Points on a hilly landscape, in no order, each with its height.
From any point a ball rolls to the lowest of the 2 points nearest to it. It stops when none of these is lower. Distance is the straight distance between rows; heights are no part of it.
sunis: [166 112 139 121  44  82 129 125  95 153 150 224 138 100  90  85  67 102
 159 140 112  65  58 149 122 148 106 121 172 125 129 103  81 114 135 121
 112 108 145 139 130]  height 6.64
Zeg: [164 137  87 108  66 100 127 124 145 165 126  95 130 165 131 166 141 106
 101 105 142 118 143  83 138 168 101 163 131 166 127 165 100 146 115 174
 114 153 136 128 147]  height 3.80
Vek: [100 131 127  90 111 145 117 128 128 151 127 104 123 152 165 150 143 124
 116 122 154 154 202  79 124 131 101 119 120 123 130 177 139 123 124 137
 173 135 125 143 137]  height 5.63
Kava: [140 128 117 131  74  92 119 142 140 161 137 206 171 116 118 123 112 116
 159 115 120  73  82 127 152 128  83 139 137 121 132 114  99  98  88 112
 157 113 165 138 125]  height 6.47
Miki: [132 143 110  90 179 142 125 139 119 122  97  37  90 133 140 154 158 186
 140 101 120 168 154 118 112 138 132 168  98 137 127 116 158 171 113 161
 131 153 136 135 129]  height 4.06
mup: [154 104 110 192 149 104 133 154 146 111  94 155 129  95 120 126 117 157
 103 113  89 115  61 137 151 112 161 174 109 140 121  72 113 127 102 119
  87 147 142 101 140]  height 6.17
Momef: [166 116  85 118 109 102 117 125 155 165  88 145 147 114 131 124 113 144
  76 136 159 130 122 111 174 132 181 164 121 176 131 127  82 163 120 131
  89 145 134 101 135]  height 5.56
Padi: [144 158 105 111 133 139 113 129 138 142 135 113 144 151 104 161 156 122
 129 110 131 125 147 110 152 142  96 122 102 137 130 152 151 117  95 126
 131 115 166 130 140]  height 3.20
lile: [ 89 115 150 131 108 111 138 147 149 104 113  98  96 145 174 125 150  89
 125 136 125 163 182 127 111 114 106  66 160  85 127 135 114  73 145 135
 126 121  57 137 152]  height 3.03
duro: [144 141 126 111 235 116 120 128 148 127  82  34 135 154 114 138 167 173
 140 142 141 171 152 139 133 119 131 114 114 125 156 104 165 171 111 146
 136 121 148  95  94]  height 3.25
nezek: [156 132 137 154  94 105 159 139 148 109  95  62 108 142 156 129 141 103
 146 123 126 144 129 132 106 134 109  76 183  95 150 113 102 105 147 139
  93 132  70 116 119]  height 1.55
taluz: [109 110 118 173 114 136 132 179 128 107 113 126  82 120 131 162 139 148
 105  95  75 136 122 117 127 128 113 140 117 122 116 117 125 104  99 135
 111 138 137 127 163]  height 4.09
Fovom: [166 128 107 119 103 109 108 113 147 149 101 162 154 121 125 118 112 140
 105 138 168 110 120 130 158 145 157 139 149 168 131 128  89 164 127 122
  87 128 140  92 106]  height 5.64
zam: [150 127 140 163  90 115 158 123 130 107 112  91 111 122 135 111 116 111
 142 121 119 134 105 139  99 147 137 101 188 105 142 105  95 112 168 135
  85 138  79 121 112]  height 2.27
dubor: [159 120 151 163 143 152 147 146 129  89 114 105 108 117  97 132 120 143
 132 142 109 123  86 155 112 148 146 103 137 132 123 109 139 129 144 122
  74 115 124  84 110]  height 6.43
loko: [153 130 114 131  75 128 114 134 151 134 101 101 121 143 120 170 150 160
  97 109 136 130 137 116 126 166  98 113 148 143 128 156 107 149  90 147
 101 118 167  68 125]  height 3.30
datus: [137 129 132  82  77 116  90 100  97 160 165 252 160 119 100  96  89 136
 148 149 174  61 105 136 136 149 128 134 148 161 119 142 103 169 132 114
 143  97 163 129 109]  height 6.79
besov: [156 127  98 116  95 109 113 138 131 158 119 155 127 132  80 155 110 114
  74 153 156 134 132 127 180 139 153 117 105 174 129 174 110 129 133 133
  88 121 143 117 175]  height 4.72
ved: [133 128 112 128 117 103 149 119 119 170 154 166 151 123 134 105  91  89
 128 137 136 115 116 119 150 111 167 162 110 135 122 130 117 113 154 120
 143 139  90 179 140]  height 6.88
nura: [144 117 135 149 134 141 140 143  81 124 178 194 118 114  62 125  97 101
 141 148 100  86  64 161 134 120 134 122  90 147 109 127 166 105 158 101
 114 104 123 177 169]  height 4.44
Lete: [112 127 146 125 138 153 143 100  88 134 192 141 116 120 107 102  99 107
 107 185 134 138 134 150 119 102 190 124  82 148 118 160 163 130 209 128
 137 118  77 201 164]  height 5.19
Por: [157 160 105  89 237 135 108 109 134 137 120  98 167 137  60 133 151 128
 123 153 170 157 125 163 168 119 144 105  80 162 140 112 173 160 126 110
 113 113 172 116 136]  height 1.15
mude: [106 143 150 117 148 152 110 117 130 130 159 170 163 133 119 116 128 105
 140 146 138 114 151 127 129 111 113 103 125 114 125 160 157 110 113 103
 176 106 149 141 121]  height 4.53
Benu: [103  91 144 178 166 157 156 140 110  72 134 106  61  91 121 113 112 157
  97 163  92 149  98 158 110 119 178 156 105 132 110  84 138 126 181 127
  88 153  96 119 146]  height 5.83
vite: [110 117 137 147  63 105 147 148 124 127 140 162 113 126 139 116 104  90
 140 109  95 112 101 122 117 130 107 118 167 100 128 130  97  88 123 130
 126 128 120 143 145]  height 8.47
kolen: [157 139 110 129 153 114 163 149 148 120  97  43 125 137 161 132 143 120
 140 115 123 157 130 123 130 117 145 146 133 117 146  94 120 130 142 154
 105 157  73 145 127]  height 5.11
nef: [125 139 114 104 164 134 121 156 132 113  90  49  72 130 148 172 169 172
 142  90 101 165 166 120 111 127 104 146 108 111 119 113 158 125 100 155
 128 163 110 157 151]  height 4.23
fekon: [146 102 121 132  50  65 123 150 127 164 136 230 141 111 102 107  74 115
 149 134 115  74  58 136 148 129 104 131 148 125 129 104  72  95 112 115
 128 116 153 131 148]  height 6.56
vem: [136 125 135 145 105 153 140 142 107 113 139 128  95 122 122 140 109 139
 136 107 113 116 107 124 109 147 135 137 136 130 112 136 129 144 136 139
 107 134 134 126 127]  height 3.38
Niv: [ 92 120 160 137 131 147 133  98 100 129 186 167 132 121 119  95 104 102
 104 188 136 124 142 140 117 102 174 107 114 122 119 157 155 110 189 115
 152 114  84 176 149]  height 5.42
Nad: [182 164 106  86 180 132 129 120 149 139 113  62 154 168  80 160 162 134
 143 131 177 130 129 134 153 154 114 100 111 173 150 109 151 164 133 134
  96 111 165 108 115]  height 2.42
sozi: [183 164 108  86 198 141 119 118 137 135 119 103 158 146  56 146 140 121
 133 156 188 132 114 162 174 141 140  94 100 178 146 116 158 158 145 113
  90 105 157 109 130]  height 1.85
zeru: [149 147 137  96 130 162 133 144 119 116 138  73  93 166  98 177 146 136
 153 131 145 135 152 125 118 163  90  89 128 145 133 162 163 137 140 145
 110 112 140 117 129]  height 6.22
bara: [155 168  90  94 180 113  96  99 167 163 100 115 195 143 105 138 166 129
 115 127 179 142 164 115 166 120 121 133 104 145 149 116 136 155  90 122
 138 127 179 111 116]  height 2.52
silug: [123 120 165 143  93 114 156  95 120 120 123  85  99 125 134  93 101 108
 132 156 134 149 148 140  87 147 155  81 177 103 145 128  98 109 192 137
 101 122  67 126 105]  height 3.12
Nozu: [103 134 123 131 159 127 105 117 127 145 117 138 148 124 149 131 147 154
 125  99 105 136 153 103 131 115 122 169  98 110 129 133 143 130  83 125
 181 139 158 136 114]  height 1.61
gelo: [110 142 128 123 187 129 144 152 139 107 145 113 135 141 139 130 151  68
 132 141 123 157 158 136 152  86 129 103  88 107 125 117 157  69 133 117
 137 116  79 175 166]  height 7.48
nuru: [117 125 123 129 156 147 131 179 128  90  95  69  56 129 136 174 154 168
 134 109  92 161 146 137 115 129 113 127 112 122 118 111 153 113 120 143
 105 152 105 143 165]  height 4.39
kem: [ 90 147 140 141 177 118 112 145 136  98 117 117 130 136 178 126 168 105
 172 103  93 143 165 131 121  92  86 125 136  74 122 102 143  75  91 115
 178 147  92 164 130]  height 7.76
bofe: [113 145 139 147 160 125 126 148 128  83 109  96 110 128 181 134 155 128
 184  86  89 137 133 140 101 106  92 128 157  80 126  84 142  93 104 131
 146 166  82 160 129]  height 7.84
minu: [167 123 115 186 166 120 144 148 126  94 106 117 123 107 123 124 127 146
 133  99  80 117  57 143 130 121 152 172 114 127 122  66 127 136 109 126
  97 155 125 115 131]  height 6.23
nera: [161 124 130  94  58  89 100 107 108 160 151 232 154 115 100  87  79 113
 158 145 149  62  88 136 131 151 115 133 170 148 128 123  79 141 130 115
 125 114 150 129 113]  height 6.72
peb: [120  92 128 149  54  99 134 130 121 154 137 206 131 106 128 108  78 137
 130 115 116  92  71 123 129 133 132 151 142 126 119 119  88 127 123 124
 140 130 151 121 123]  height 6.63
dabu: [120 120 115 130 100 100 133 141 149 152 126 154 135 137 118 130 116  78
  77 156 144 149 153 120 166 109 146  92 114 133 129 165 107  86 135 132
 114 118  98 136 174]  height 5.18
Mimud: [102 124 117 116 116 134 121 140 139 152 130 133 136 143 136 148 134 104
  87 142 145 156 181  94 155 112 129 109 102 131 125 184 129 107 121 131
 148 124 120 138 162]  height 5.44
bapi: [111 147 159 100 112 154 112  98 122 139 162 176 176 135 128 102 123 108
 162 137 154 100 149 123 106 128  95  96 156 116 131 160 145 133 117 105
 172 104 160 128  98]  height 4.07
rifu: [113 112 124 132 130 136 125 116 109 149 158 175 139 114 127 113  96 135
 105 141 135 111 120 124 141 114 177 167 103 147 116 135 134 145 146 119
 149 135 124 147 125]  height 6.78
roli: [139 118 101 130 126 129 129 151 126 143 128 139 110 118  91 160 114 132
  69 136 120 148 113 128 173 124 161 138  70 171 122 157 134 128 129 127
  93 120 145 132 182]  height 4.51
keruf: [ 95 144 141  93 141 158  90 114 130 139 119 105 129 152 153 150 168 157
 136 120 147 151 206  95 108 137  92 106 117 105 127 163 156 136 101 122
 185 126 153 118 109]  height 5.80
pav: [178 154  81 103 136 106 135 132 164 160 101  82 161 146 126 145 147 114
 104 117 154 136 141 104 173 130 132 155 113 161 144 123 113 140 110 144
 105 138 135 129 142]  height 5.36
Fod: [105 123 147 123 117 141 129  92 130 142 131 135 148 125 174  95 117 128
 132 129 152 132 156 111 110 118 148 142 149 119 132 150 116 145 144 121
 159 148 116 126  91]  height 2.98
vusog: [103 145 120 122 186 116 130 157 147 108 121  96 133 144 163 138 171  82
 145 109 107 162 174 121 147  89 100 121 101  97 120 106 148  70 102 123
 153 130  89 171 162]  height 7.64
Debor: [182 150  93 117 154 103 158 132 169 143  84  48 162 141 150 124 145 118
 123 120 149 145 131 118 151 118 153 154 125 143 154  95 115 149 121 153
 102 151 102 130 124]  height 5.24
ligob: [ 95 122 134 135 104 139 110 127 132 132 121 137 125 122 170 136 139 151
 125  97 109 132 147 107 110 126 113 145 136 105 127 150 126 130  93 119
 168 138 146 122 110]  height 1.07
Sazig: [131 126 161 136  72 130 141 118 110 112 158 177 142  98 121  85 105 103
 173 121  95  89  78 145  93 139  89  97 195 100 134 123 109 112 122 115
 128 104 146 128 108]  height 5.46
fales: [172 133 119 123 127 132 141 123  84 149 173 173 127 125  74 118  88  87
 127 150 131  98  81 153 150 133 164 136  86 167 123 127 151 123 179 114
  97 118  96 192 167]  height 4.74
Gesun: [136 139 159 119 125 156 107 108 128 104 145 189 169 106 100  97 126 131
 157 143 139  93 103 158 114 133 107  91 165 124 131 134 135 136 101  93
 131  86 173  84  85]  height 5.93
bege: [106 145 139 106 146 165  94 123 126 126 114  95 110 143 127 165 170 180
 126 112 130 145 180 117 109 154 104 116 116 116 126 155 158 142  95 129
 152 108 172  96 111]  height 5.92
nofu: [154 124 125 117  49 109 104 105 154 140 105 132 147 149 130 135 139 138
 110 119 156 116 125 117 117 164  95 106 175 145 137 165  88 156 101 145
 110 119 168  59 108]  height 3.06
mota: [ 60  85 180 153  90 150 130 110 100  94 173 192 117  76 158  72 108 141
 137 139  92 112  92 146  81 108 121 130 168  85 109 120 122 119 140 101
 164 115 136 115 100]  height 1.87
gined: [157 146  98 124 104 123 130 156 156 138 114  87 121 154 118 181 160 110
 113 107 122 136 148 107 143 151  85 110 120 140 129 154 126 104  98 153
 104 121 136 123 158]  height 3.62
beno: [154 148 129 110 151 138  87 102 132 125 139 211 183 114  84 111 123 131
 155 146 158  79 111 158 146 136 115 114 142 142 126 117 136 147 101  89
 129  95 176 103  96]  height 6.11
famo: [140 113 115 113  99 118 165 128 125 142 112  72  91 145 141 138 103 108
  97 136 145 161 159 113 128 143 163 136 126 138 135 150 103 140 169 171
  90 152  81 133 145]  height 4.78
Kida: [173 167 104  95 209 117 120 111 150 143  91  47 170 169 104 144 179 154
 145 123 165 146 141 125 137 138 115 133 115 151 157  94 149 187 105 149
 119 125 170  99  98]  height 2.84
kob: [ 66  83 131 191 156 122 134 135 142  97 117 142 102  93 168 109 123 151
  75 139  81 137 110 136 139  93 169 174 114 112 119  88 106 109 130 116
 142 157 111 117 140]  height 3.36
Mora: [154 149 140 140 137 126 138 110 152 126 123 115 170 133 134  99 130  97
 156 135 143 118 121 139 120 124 121 100 170 109 147 114 120 110 140 110
 121 119 110 124  94]  height 8.19
rof: [ 76  93 174 158 102 159 127 128 108  76 146 147  89  88 161  94 120 152
 152 124  91 127 103 150  78 117 115 114 179  80 109 119 120 113 134 108
 136 126 120 109 111]  height 2.41
Kevaz: [161 162 103 131 126 100 102 130 149 145 129 177 181 130 104 143 137 112
 155 111 123  81  98 130 164 134  82 140 124 130 136 111 126 101  73 103
 146 116 174 136 121]  height 6.36
keti: [149 139 136 101 101 140 119 106 130 149 136 139 147 156 104 130 117 113
 127 153 177 115 146 122 130 152 129  89 152 155 136 165 121 150 147 132
 108 109 144 103 116]  height 7.09
delan: [109 133 145 112 112 157  98  90 121 117 135 162 154 132 144 114 142 168
 141 106 148 111 142 122 102 142 119 137 139 129 123 153 130 171  95 122
 154 107 179  73  66]  height 2.05
keze: [133 126 144 119 138 129 155 154 136 114 121  69  93 147 119 143 130 100
 124 153 135 161 152 137 131 130 137  80 120 128 135 137 137  98 178 143
  93 117  73 138 147]  height 7.07
res: [139 170  92  87 140 123  90  89 161 179 112 123 197 159 125 147 180 132
 113 115 177 130 180  90 150 145  94 145 112 151 145 127 125 159  87 126
 157 126 189 115 110]  height 2.89
gafi: [116 141 149 116 145 152 127 112 125 130 165 142 150 139 117 114 115  92
 127 174 155 133 159 129 127 106 144  85 121 124 132 161 158 108 162 111
 149 109 104 156 136]  height 5.09
libad: [116 108 148 165  97 134 156 137 109 104 131 123  84 114 135 114 101 119
 133 124 103 129 109 137  90 139 145 122 160 104 120 115 113 113 164 136
  98 145  93 132 130]  height 2.88
fuluz: [136 112 119 132  90  97 109 135 144 156 122 188 134 120 106 120  95 108
  81 162 142 120 123 127 172 123 159 114 127 144 123 157  97 106 127 117
 104 118 128 116 165]  height 4.93
padav: [119 116 108 146 137 139 129 156 131 127 114 121 102 117 118 160 130 161
  83 111  97 148 125 117 144 124 147 159  79 144 118 134 137 129 104 130
 113 133 156 118 153]  height 4.30
teluk: [ 78 114 141 141 126 125 128 147 152 117 116 121 117 129 186 122 141 105
 112 131 119 158 179 114 124  98 123 104 144  91 128 136 121  82 133 120
 155 135  82 138 139]  height 3.21
Nileg: [ 64  80 148 203 129 132 124 149 135  79 119 159  91  96 160 113 133 159
  86 129  74 133 101 143 115  94 138 140 134 102 112  94 109  98 117 110
 125 133 134  94 142]  height 3.22
Gulu: [128 133 143  94 146 172 129 120 114 134 141  98 114 156 111 152 130 146
 127 146 163 142 165 127 117 146 137 103 115 155 129 167 162 162 157 141
 126 117 138 113 111]  height 6.44
bufeg: [140 141 133 166 204 106 130 116 158 101  86  77 160 120 163 103 150 138
 141 123 108 149 119 149 126  91 143 142 145  98 146  84 124 129 107 126
 134 157 106 112 100]  height 7.95
Zivu: [141 123 127 134 140 131 151 112  80 136 178 156 110 111  87 113  91 104
  99 168 123 125  84 161 139 105 192 143  66 170 118 135 157 124 204 119
 104 120  83 198 181]  height 4.94
gasas: [115 120 150 132 159 163 150 127  97 109 164 113  87 113 115 117 108 124
 118 166 117 140 132 151 112 118 171 129  99 137 116 137 158 125 193 131
 113 134  81 167 146]  height 5.47
gem: [135 135 127  71 190 143 138 132 123 130  98  17  94 148 136 156 153 183
 145 125 153 168 165 118 114 136 133 137 108 146 145 119 165 190 141 160
 127 136 134 123 108]  height 3.87
moma: [110 114 138 147 194 156 148 137 119  94 131  94  89 102 122 116 124 141
 104 165 102 152 116 156 131 111 178 144  92 143 122 112 154 123 165 123
 107 145  98 133 141]  height 5.68
pidi: [ 72 115 134 150 160 121 122 131 142 120 123 137 143 116 184 105 136 124
 110 125 104 147 159 118 137  83 139 154 117  92 130 123 124  96 116 114
 184 153 100 149 128]  height 2.67
zar: [116 119 147  93 225 125 125 135 137 118  81  26  93 140 132 140 156 202
 135 150 143 183 165 135 110 117 143 124 111 121 145 108 169 175 130 151
 140 132 130 100  96]  height 3.58
Balo: [ 69 100 136 172 182 124 127 127 128 108 136 149 128 104 167  95 121 135
 103 144  91 133 122 139 138  86 164 176 107 107 123  97 122 105 126 111
 167 155 105 149 130]  height 3.08
naze: [115 135 130 127 179 154 126 167 126 100 123  84  89 132 112 164 153 138
 123 124  97 160 142 138 135 121 119 103  96 128 122 133 163 100 124 132
 113 126 116 138 163]  height 4.62
sodev: [145 148 126 140 112 127 145 129 124 119 132  94 126 137 170 129 134 111
 177  90 118 114 120 114 105 140 105 148 161 105 129 112 119 130 124 134
 141 157 103 149 110]  height 4.92
norel: [151 134 142 140  62 113 146 111 112 121 147 157 148 108 137  97 109 109
 188  98 106  80  61 136  98 142  93 140 195 108 138 104 101 133 123 116
 126 126 142 133  93]  height 5.26
ped: [ 99 111 121 167  58  98 152 170 114 109 127 148  91 121 166 139 120 110
 155  74  80 122  92 114  98 122  90 136 165  90 123 106  91  91 120 138
 137 144 109 156 153]  height 8.54
razak: [ 99 130 168 106 102 155 125  93 121 137 154 142 147 132 153  85 116 107
 151 147 156 124 166 116  92 128 125  98 170 110 133 165 130 134 157 119
 167 120 119 131  92]  height 3.48
nuge: [137 116 130 112 156 121 156 162 155 124  96  49  94 155 123 163 149 121
 109 156 146 172 165 125 146 127 117  68 123 124 147 142 142 112 154 145
 101 106  90 111 139]  height 6.90
revo: [138 128 136 152 145 140 136 157 107 110 160 174 128 116  83 129 111 109
 151 125  90  91  74 151 134 130 110 126 112 129 114 109 155 100 123 103
 117 111 138 155 146]  height 4.12
pulug: [143 129 120 102  70 126  92 114 110 145 154 222 145 123  92 127 112 151
 138 122 152  74  99 125 134 160 109 143 144 168 111 141 111 163 103 125
 124  99 193  99 106]  height 6.87
moku: [111 111 162 124  87 111 145 100 126 147 126 104 106 145 124 104  95  97
 102 177 152 155 180 127 106 138 158  71 158 114 140 168 107 116 187 146
 109 124  74 118 123]  height 3.86
tipa: [ 91 133 121 125 192 128 114 123 136 134 106  96 135 118 172 121 146 150
 125 114 107 164 171 108 125  98 137 172 107 102 125 119 136 131  96 129
 176 162 121 147 121]  height 2.14
Gode: [141 130 135 144 181 128 131 109 147 115 118 136 171 108 126  93 117 119
 133 146 131 109 116 153 138 108 153 137 138 123 132 104 129 128 129 106
 124 131 119 119  98]  height 8.09
tasur: [152 148 113 117  94 123 147 143 127 117 123  62 100 152 172 156 152 109
 167  95 128 135 148 105 102 148  88 130 161 106 124 121 121 118 130 159
 124 159  86 160 138]  height 4.73
Somon: [112 116 156 100 161 153 130 132 136 139 121  85 103 152 105 158 134 151
 100 179 180 164 175 135 133 134 143  66 116 145 146 169 161 150 168 133
 125  96 130  88 114]  height 6.60
nog: [134 160  95  68 128 141  98  93 137 170 129 136 169 164 111 150 167 148
  97 120 189 128 170  93 145 161 121 138 101 181 137 153 129 186 114 140
 133 112 187 112 121]  height 3.17
dab: [131  87 125 205 125 118 152 145 131  97 107 154  98  85 129 107 102 149
  92 129  92 122  60 140 130 114 181 162 123 129 115  73 102 125 145 123
  79 147 118 100 139]  height 6.08
muba: [ 80  81 149 165 116 149 149 132  72 112 185 195 100  92 127 110  78 151
 149 125  96  89  73 137  91 121 143 169 112 102  93 102 143 132 156 123
 170 130 124 163 124]  height 1.86
sel: [ 46  72 165 165 105 136 141 127  83 102 176 195 101  82 160  88  89 142
 151 126  82  98  80 144  80 104 121 158 143  77 103  93 124 112 146 109
 185 130 122 150 116]  height 1.24
numo: [ 99 129 150 121  73 143 111 103 127 123 126 153 147 124 168 109 136 145
 143 104 131 116 138 111 102 136 100 125 165 111 132 162 114 152 100 113
 165 124 160  95  83]  height 1.58
poz: [130 128 140 170 221 113 121 101 158 104 109 122 182 105 133  79 133 114
 131 160 115 128 108 166 142  90 150 141 140 103 135  82 129 119 121 102
 137 145 109 114  95]  height 8.03
Vub: [175 147  69  88 118  99 115 119 151 179 110 127 163 139 118 139 134 124
  89 127 175 123 135 101 183 137 149 176 103 193 136 129 105 160 119 140
 107 142 149 137 146]  height 5.48
simu: [158 131 113 145 109 126 138 158 157 122  81  72 108 140 122 172 151 145
  98 114 120 148 137 123 136 146 106 106 131 136 142 138 118 123 104 149
  92 126 132  91 143]  height 3.53
duk: [149 172  97  82 165 132 116 113 128 163 153 112 169 165 110 151 154  94
 137 115 155 138 156 106 159 122 105 134  76 148 130 148 166 131 111 125
 152 119 161 165 146]  height 2.55
Mag: [132 139 100 123 109 113 143 166 139 108 103  73  91 142 180 171 163 117
 149  81 104 156 158 102 117 132  89 132 140 100 120 116 124  97 112 157
 124 159  77 160 157]  height 4.54
tel: [137 125 128 156 147 152 131 148 104 101 141 141 105 116 103 147 122 150
 143 106  85 109  89 136 123 137 122 149 105 128 108 113 152 130 105 123
 116 129 155 123 130]  height 3.74
Pom: [109 118 175 133  97 153 119 119 118  97 156 187 146  92 119  87 116 125
 151 145 109 102  98 154 102 118 102  86 172 101 126 139 130 112 111  99
 144  90 161 101 103]  height 5.71
Mus: [144 117 108 139 106 107 164 141 147 132  94  61 110 128 166 130 128 113
 107 117 133 159 142 113 127 129 154 138 148 123 142 119  96 129 150 158
  98 160  68 133 135]  height 4.97
Zuk: [106 116 149 147  72 107 147 141 142 111 110 107 101 133 166 115 134  93
 133 119 111 151 149 128 101 128 103  79 187  82 139 136  95  84 137 136
 115 132  76 124 139]  height 2.39
kiruf: [163 176  94  88 222 119  89  91 157 145 109 126 202 146  77 127 157 134
 131 147 197 143 145 145 172 125 130 113 108 155 147  94 143 170 107 110
 123 122 176 105 107]  height 1.98
Rasu: [125 125 145 132  62  96 145 108 117 148 147 165 147 124 144  88  94  72
 147 131 123 112 120 121 121 125 120 115 173 106 137 138  93  93 143 125
 138 127 102 152 124]  height 8.39
vuf: [108 136 132 128 153 134 123 103 136 128 110  94 150 132 195 108 140 139
 153 105 131 140 160 113 108 112 134 162 145 100 138 122 121 151 117 125
 175 165 117 131  88]  height 2.59
Lomun: [142 147 136 142  84 117 137 113 130 121 135 133 155 125 163 111 131 113
 177  92 112  97  94 124 102 130  91 134 182 100 143 116 106 126 105 119
 145 136 131 130  97]  height 5.10
lusi: [111 110 119 136 152 144 111 125  73 141 177 199 122 114  86 143 106 176
 137 109 103  87  79 141 128 130 143 182  52 151  92 128 166 159 115 118
 170 106 174 146 129]  height 2.68
bota: [104 103 141 136 132 151 132 125  68 127 184 196 121 108 112 124  95 161
 159 110 108  77  83 132 106 132 135 180  97 127  90 122 156 159 127 120
 177 122 150 154 108]  height 2.35
kigu: [119 120 139 103 179 140 140 155 146 125 110  60  91 147 104 170 150 140
 101 168 149 182 163 141 147 121 133  71  98 137 144 158 169 119 153 132
 115  98 118 112 148]  height 6.76
Vofav: [143 132  95  81  84 128 130 125 128 161 125  66 103 170 134 180 152 126
 100 111 150 143 176  86 124 166 102 148 112 169 125 176 117 160 129 179
 122 142 138 129 153]  height 3.57
zomo: [107 116 142 108  89 139  91  87 125 131 134 206 160 113 143  94 121 163
 124 126 168 108 128 125 114 130 147 135 147 144 116 152 107 172 113 115
 146 101 171  69  71]  height 2.44
gasid: [171 122 132 180 185 141 142 136 129  84 103 114 125 100 104 116 122 155
 135 131  99 120  65 166 123 127 160 146 120 132 127  73 136 148 130 124
  83 143 121  88 110]  height 6.31
dafi: [123 146 133 119 203 154 116 137 125 114 127  92 119 133 103 147 147 144
 131 135 118 153 143 146 136 123 132 118  92 128 125 137 173 129 114 121
 131 124 145 125 135]  height 4.91
roteb: [116  86 143 199 127 139 164 132  99  90 139 142  71  88 114 108  92 132
  99 147  90 128  73 148 100 122 177 154 118 127 113  82 117 121 181 131
  80 143 101 134 150]  height 5.96
fik: [165 134  89 127  63 102 130 134 126 157 134 127 124 149 117 167 131 123
 123  90 122  94 107  93 139 168  97 172 126 166 120 146 102 139 109 160
 121 141 160 136 142]  height 3.99
sumub: [150 148 140 113  89 112 131  93 146 149 138 157 184 129 146  80 109  78
 167 132 155  97 127 126 125 126 106 108 182 115 149 129 103 112 130 106
 140 119 121 144  95]  height 8.29
gab: [ 63  92 159 177 116 142 127 146 131  68 116 125  72  95 172 113 137 155
 119 127  86 142 121 147  91 114 130 115 169  91 119 102 113  97 145 116
 128 150  99 112 133]  height 2.87
piniz: [115 121  91 148  92 111 147 183 124 118 110 107  74 136 160 176 143 123
 122  70  83 143 128 107 127 131  99 153 121 115 116 112 109  97 108 155
 114 157 106 162 180]  height 4.32
Suf: [136 147 133 149 190 112 130 147 142  84  83  59 121 130 168 131 162 148
 164 103  94 150 129 148 107 109 112 133 150  86 136  81 136 123 106 142
 136 173  94 130 118]  height 7.90
Gok: [147 171  96  69 209 138 112 108 132 148 137  81 169 156  80 144 157 108
 128 137 172 169 146 136 170 114 128 112  70 159 143 134 177 146 123 120
 133 112 169 150 153]  height 1.53
Bage: [127 128 123 135 115 112 162 108  99 158 168 148 144 123 155  99  87  79
 153 115 133 105 124 113 128 115 157 174 126 117 121 111 114 117 170 129
 160 149  70 203 123]  height 6.95
nup: [129 134  99  77 103 140 116 116 130 171 122  92 129 159 128 166 156 153
  80 114 164 147 181  84 133 163 120 149 101 175 135 175 125 178 119 164
 126 128 165 116 138]  height 3.39
famit: [125 136 142 119 140 162 117 150 131 111 111  84  90 147 117 174 161 166
 137 124 122 145 161 130 113 153  93  85 127 118 125 156 157 128 110 137
 119 111 145  98 122]  height 6.04
zali: [120 109 122 127  67 113 111 149 101 162 167 223 135 121  88 140  97 160
 148 107 110  72  75 125 132 148  96 151 103 139 107 126 121 124  95 124
 166  99 196 125 132]  height 3.16
palam: [129 138 138 121 163 133 156 146 132 115 145  92 116 145 123 126 142  71
 133 153 135 158 151 137 141 107 139  82 103 117 126 128 155  76 166 123
 107 108  72 164 159]  height 7.27
poror: [106 113 122 140 109 134 113 139 102 154 156 199 126 121 101 152 112 166
 130  97  99  99  94 117 139 139 124 168  73 138 105 131 145 129  97 121
 168 109 183 133 133]  height 2.94
logip: [111 113 138 129  97 106 157 122 123 142 131 102 100 136 134 117 102  84
  87 163 137 167 172 118 127 122 174 106 123 120 133 158 104 104 186 158
 107 135  57 154 157]  height 4.41
Masab: [121 103 131 131  81 130 124 106 108 144 149 192 135 113 130 103  82 141
 123 126 139  94 103 123 123 141 164 159 138 143 115 141 105 161 142 128
 135 131 140 118 104]  height 6.70
Zomet: [163 164 111 113 145 122  87 112 140 149 125 186 180 128  94 135 140 134
 139 128 158  91 117 133 165 141 107 137 126 154 131 118 131 143  83  98
 133 110 190 110 110]  height 6.24
fidut: [135 128 132 119  78 136 110 123 126 137 139 181 137 129  98 129 108 126
 119 134 140 102 124 126 132 150 118 114 148 143 119 166 115 133 112 126
 116 106 172  97 124]  height 6.96
pafe: [121 112 136 105  51 121  99  82 140 139 113 176 151 129 145 100 124 144
 115 132 172 115 138 121 115 151 129 109 175 145 135 172  85 170 116 133
 118 116 166  56  85]  height 2.77

For each start below, name the point where the ball stops.
Fovom => nezek
Niv => ligob
naze => Por
Zeg => Por
Mora => taluz
simu => ligob
palam => taluz
Kava => taluz
famit => taluz

Call two points neighbours if one is among the 2 nearest of the other. Go from one point of each pair to the other, from neighbour to neighbour, staying as low as possible. Name the highest point that can't be avoided.
nezek and sel => kob
Por and taluz => famit
ligob and Por => gined
